Each row is a point on a landscape with many valleys, with its height.
From any point a ball takes the steepest step (drop divided by distance) to one of its 2 nearest points. It stops when none of these is lower. Distance is the straight distance between rows; heights are no part of it.
Z_269 h=6.63: 13 -5 6 -5 -19 -21 -13 -33 53 5 8 10 -1 12 14 3 -37 -23 -3 44
Z_279 h=6.26: 12 -22 6 -39 -1 0 18 -12 31 5 11 -16 -18 3 18 7 -15 2 -10 29
Z_574 h=8.09: -26 1 -6 4 4 2 42 38 -16 14 17 14 6 -9 -36 -47 7 -30 20 -24
Z_946 h=4.28: 5 11 39 30 9 15 -33 -54 27 10 -30 -30 12 -14 -16 29 -26 -9 -14 36
Z_724 h=6.96: -4 3 -20 4 -11 -25 -13 16 -21 0 3 0 29 6 41 -23 -18 4 4 -17
Z_372 h=6.97: -8 41 42 0 0 37 -17 8 27 -1 24 2 -41 -24 -8 24 21 30 -24 15
Z_204 h=2.01: 32 23 -19 -6 -9 -2 -7 -19 -22 0 7 -12 6 -20 -6 29 -19 -33 18 0
Z_163 h=4.01: -15 -49 -23 -42 18 11 36 11 -27 12 -1 -39 -25 6 -3 -21 26 23 9 -18
Z_143 h=5.49: -31 -23 5 4 -11 13 -23 13 -22 8 -23 2 -10 6 -19 32 15 26 -13 -5
Z_190 h=5.10: 3 -3 0 2 17 15 -12 25 -61 -5 -8 -1 -3 3 -20 30 10 18 -17 -33
Z_53 h=3.59: 6 17 -31 26 14 -39 -21 6 -53 -2 -24 26 30 -20 40 2 -11 6 -1 -43
Z_283 h=5.71: 30 -37 -2 -7 25 14 -9 -4 -27 -11 -16 -17 -23 5 -4 48 5 0 -28 -5
Z_523 h=6.40: -4 17 29 58 -4 38 -5 7 24 16 -4 8 -21 -47 -42 43 1 -12 -33 11
Z_601 h=4.86: 11 -9 -3 24 -27 -1 -17 16 15 -6 18 34 -7 46 39 -46 -12 -24 -32 18
Z_869 h=3.48: -2 -50 -29 -42 4 -3 17 -1 -24 7 -12 -56 -5 11 24 6 7 10 8 -9
Z_847 h=3.04: -1 -34 -30 -30 6 -15 -9 -19 -30 3 -27 -55 9 1 32 45 0 20 21 -13
Z_221 h=2.08: 20 33 5 -19 34 -17 4 -12 -39 -20 2 -2 39 3 -14 -1 16 3 29 -24
Z_478 h=0.67: 10 25 -12 14 14 -23 -10 -27 -41 -21 -22 4 42 -13 -16 15 19 -22 21 -29
Z_831 h=6.48: 34 -19 -9 -21 -26 -6 3 -13 38 3 25 13 -18 18 42 -6 -37 -24 -10 49
Z_492 h=4.88: -31 -40 15 -32 1 5 12 20 12 -7 -2 -6 -34 38 13 -28 31 53 -25 10
Z_267 h=1.93: 19 -10 -32 -20 20 -34 4 -12 -55 7 -29 -23 29 -10 51 9 -7 16 7 -42
Z_882 h=6.90: 38 -3 -13 -26 -36 -8 5 5 -5 25 58 -2 -12 -1 43 -17 -37 8 -9 32
Z_883 h=6.31: -14 -41 -27 36 -3 18 -18 22 -37 -12 -32 -3 -11 22 18 9 13 -1 -35 -21
Z_359 h=7.33: -20 42 25 -14 -23 5 -8 -10 66 4 31 -7 -16 -16 4 2 14 30 16 27
Z_547 h=7.05: -36 25 32 9 -30 -11 -11 -21 83 15 6 -1 -1 -11 4 11 -11 14 7 37
Z_766 h=4.09: -9 13 -18 29 17 -18 -13 34 -52 -15 -14 13 24 -8 7 -8 -1 13 1 -54
Z_989 h=7.50: 9 -2 -5 24 -34 17 -21 16 -20 8 25 25 -16 5 5 14 -19 -2 -29 5
Z_144 h=3.62: 2 20 23 -11 7 0 13 -29 55 17 0 -18 3 -32 -27 19 -15 -15 26 16
Z_954 h=5.90: 20 -34 -9 10 8 24 -5 17 -17 3 -18 -11 -32 -20 -21 53 -11 -24 -23 -18
Z_16 h=2.07: 17 15 -24 44 22 0 -1 -15 -37 -36 -34 18 30 -16 -14 8 17 -50 2 -16
Z_666 h=2.78: 12 25 8 -16 -4 8 -18 -36 11 4 -4 -14 2 -31 -25 34 -21 -21 23 6
Z_736 h=3.90: 41 26 19 20 16 11 -39 -42 27 -4 -14 -4 3 -21 -12 32 -33 -19 -23 29
Z_804 h=4.56: 3 18 -9 16 40 -12 11 -26 3 -35 -35 18 37 20 -13 -20 35 -44 32 -21
Z_157 h=4.47: 2 5 24 -10 -23 -15 -50 -28 20 -17 3 11 2 33 27 -1 -14 25 -10 33
Z_119 h=5.42: -26 0 14 -13 7 -1 20 -4 22 16 -13 -28 -8 -24 -40 23 13 6 28 -6
Z_576 h=6.73: 32 -5 -21 -27 -32 1 42 -2 17 20 51 4 -21 -14 23 -14 -19 -24 2 35
Z_696 h=7.03: 14 -12 -15 -17 -25 -19 -1 5 -5 11 26 -10 -1 21 46 -20 -25 7 3 9
Z_809 h=3.87: -11 11 9 -18 -6 -15 -33 -34 -2 -8 -15 -16 8 7 -5 22 0 14 28 6
Z_557 h=3.46: -14 -7 -4 -22 -5 -4 -27 -5 -26 8 -5 -32 7 10 10 37 -9 31 18 -3
Z_427 h=6.81: -25 -10 -14 12 -30 3 37 27 3 38 15 -9 -8 -33 -31 13 1 -27 17 -12
Z_694 h=6.51: 21 2 -2 -47 -23 8 22 -12 23 19 48 -17 -36 -19 22 -2 -8 19 1 33
Z_127 h=7.16: -17 -17 -18 2 -29 12 54 29 18 29 32 -2 -23 -22 4 -12 0 -24 13 11
Z_255 h=4.77: -16 -16 32 25 7 -5 -9 3 39 -2 -15 19 4 23 -16 5 4 7 -23 18
Z_101 h=4.31: -19 -15 16 15 -6 -13 -36 -12 13 -19 -39 -4 1 19 4 17 -3 18 -15 15
Z_120 h=3.34: 17 6 -20 -14 34 -22 24 -4 -20 -20 -6 -6 32 18 15 -55 19 0 32 -29
Z_422 h=4.57: -29 16 40 9 11 6 18 -11 61 21 -1 -35 6 -37 -38 15 10 6 25 15
Z_554 h=6.82: -22 5 7 23 -42 -22 -14 -20 68 21 -8 11 2 -4 1 0 -39 -9 3 45
Z_67 h=3.05: 16 27 -24 -5 15 -46 -17 9 -35 -15 -7 17 34 -29 45 3 -17 22 35 -33
Z_727 h=2.49: 9 19 -20 -11 13 -44 -18 -31 -46 2 -25 -2 45 -13 44 15 -12 28 23 -25
Z_284 h=6.01: 18 -36 -11 -17 3 -15 9 -20 32 -15 -12 -17 2 26 39 -3 -20 -14 6 22
Z_945 h=7.45: -20 -27 -14 22 -7 31 68 43 23 19 21 20 -32 -11 -13 -17 13 -28 -3 -2
Z_203 h=5.88: -19 -10 9 -22 8 14 6 13 -18 15 -12 -25 -14 -11 -37 31 18 15 6 -19
Z_718 h=6.52: -8 -18 -36 43 10 -2 -2 15 -24 -5 -37 9 10 26 21 -20 17 0 -12 -45
Z_648 h=5.56: 38 -17 -31 -21 31 -8 18 -3 -7 -18 -8 -13 -10 32 48 -28 2 -15 -5 -7
Z_240 h=3.09: 26 57 15 -33 18 -15 -23 -3 -30 -12 21 2 33 -5 -5 -3 -9 30 38 -4
Z_541 h=4.39: -8 30 20 -16 -7 0 -23 11 -11 6 30 18 13 4 -8 -7 0 28 5 -3
Z_532 h=5.12: 2 -16 -12 22 -18 14 7 12 20 -6 -2 37 -15 24 9 -18 -11 -34 -14 9
Z_886 h=6.75: -13 0 -24 30 -15 -7 -5 22 -24 -7 -3 8 14 14 11 -25 -3 -19 -16 -27
Z_664 h=4.66: -20 0 -6 15 9 4 -1 43 -41 6 12 8 12 -7 -20 4 -2 13 -8 -32
Z_251 h=3.98: -13 13 0 -8 31 -13 8 -7 -15 -32 -25 -1 37 30 -10 -41 38 -8 22 -25
Z_365 h=6.11: 18 -42 -27 44 6 29 0 13 -44 -16 -30 0 -23 -6 0 32 3 -26 -28 -11
Z_395 h=2.58: 18 -1 -18 -24 17 -35 6 -3 -29 -5 -14 -27 33 7 50 -31 8 19 15 -27
Z_81 h=4.24: 43 25 18 8 19 -5 -32 -45 29 -39 -14 19 13 6 -13 21 -10 -20 -14 27
Z_304 h=8.35: -19 -3 -24 15 5 -2 28 45 -5 15 -1 8 13 21 -12 -59 -12 -17 23 -38
Z_124 h=7.60: 1 41 13 -28 -18 11 12 -11 32 12 50 2 -14 -17 -8 -19 19 20 16 23
Z_415 h=7.75: -26 4 1 9 -3 22 54 38 11 8 31 24 -20 2 -25 -46 31 -16 1 -3
Z_466 h=5.47: 3 -24 -3 8 1 6 34 3 34 12 -1 16 -11 3 -8 2 -13 -27 -5 17
Z_134 h=3.79: 18 40 22 -36 25 3 -19 13 -35 -10 27 14 12 2 -7 -20 8 52 7 -11
Z_498 h=5.62: -29 30 13 14 -23 9 21 26 11 18 30 25 2 -15 -49 -12 28 -12 21 -6
Z_512 h=5.43: 20 -12 -8 3 24 5 4 13 -42 -20 -2 2 -3 12 2 14 13 -14 -22 -18
Z_430 h=6.10: 12 -19 21 46 12 19 -7 -3 9 9 -22 -3 -17 -17 -35 36 -6 -8 -40 5
Z_361 h=7.22: 4 46 38 5 -3 44 -22 23 -15 14 42 32 -37 -11 -12 25 22 26 -30 0
Z_637 h=5.13: 0 -31 25 -27 13 1 -5 8 1 -18 -1 10 -25 53 26 -27 23 25 -34 9
Z_375 h=6.69: -18 28 43 35 -2 39 -25 -6 29 9 -4 2 -35 -37 -9 37 -3 18 -44 15
Z_152 h=4.60: -5 6 26 34 -14 0 -42 -32 17 -9 -50 -5 18 -3 -12 26 -19 16 -19 33
Z_89 h=7.38: 4 14 16 19 -21 34 -27 23 -21 17 22 27 -37 -7 -13 40 -1 15 -40 -2
Z_62 h=5.82: 9 -41 8 46 14 11 17 9 27 5 -8 17 -21 -1 -11 14 -15 -27 -42 17
Z_421 h=5.80: 23 -15 -35 -9 9 -21 13 -22 7 -17 -19 1 16 26 45 -16 -6 -30 18 0
Z_987 h=5.35: 25 -40 -7 -38 17 2 12 -9 -4 -20 0 -17 -20 40 38 -18 7 12 -18 10
Z_604 h=5.11: 1 12 9 17 27 -8 -6 -19 16 -37 -19 26 26 13 -36 -7 8 -45 21 3
Z_705 h=4.96: -8 32 20 -1 -12 6 0 11 2 1 16 29 0 1 -26 -15 9 -12 4 2
Z_316 h=6.30: -32 17 0 7 -13 22 36 13 14 24 19 0 -2 -46 -56 13 17 -17 32 -3
Z_525 h=4.22: 7 27 7 -22 -17 -21 -48 -52 16 -18 -6 -13 16 13 29 16 -19 24 22 27
Z_712 h=8.18: -11 -2 -10 -29 11 -6 28 16 -10 6 27 -5 6 -12 -17 -73 17 17 24 -14
Z_704 h=7.88: -10 11 -2 -32 -14 10 27 4 0 17 43 -3 -6 -16 -25 -35 21 23 14 5
Z_844 h=4.67: 5 18 26 3 16 7 -25 -19 32 -16 -9 19 -2 6 -27 13 -3 -4 -11 19
Z_314 h=4.68: 17 -7 18 7 -30 -2 -43 0 17 -19 15 35 -4 41 38 -12 -15 4 -40 31
Z_692 h=8.46: -49 -2 -4 -19 -11 -8 25 26 -16 19 13 -11 16 -6 -26 -48 6 20 26 -29
Z_401 h=5.67: -6 -4 3 38 8 -5 -3 -6 12 -21 -46 11 19 -7 -46 15 -1 -36 5 4
Z_741 h=8.57: -41 -13 -30 -2 -10 -12 25 29 -13 25 1 -24 27 -1 -8 -40 -10 -13 37 -32
Z_342 h=4.49: -30 -54 -4 -31 -1 19 43 15 -4 7 -2 -27 -46 7 6 -28 38 43 -13 -5

For each start below, name the point where the ball stops.
Z_284: Z_847
Z_372: Z_847
Z_989: Z_847
Z_724: Z_267
Z_304: Z_478
Z_203: Z_478
Z_498: Z_478
Z_512: Z_267

Write out the way that a ball takes from each point below.
Z_741: Z_304 Z_574 Z_415 Z_945 Z_127 Z_427 Z_316 Z_498 Z_705 Z_541 Z_134 Z_240 Z_221 Z_478
Z_143: Z_190 Z_664 Z_766 Z_53 Z_67 Z_727 Z_267
Z_694: Z_279 Z_284 Z_421 Z_648 Z_987 Z_637 Z_492 Z_342 Z_163 Z_869 Z_847
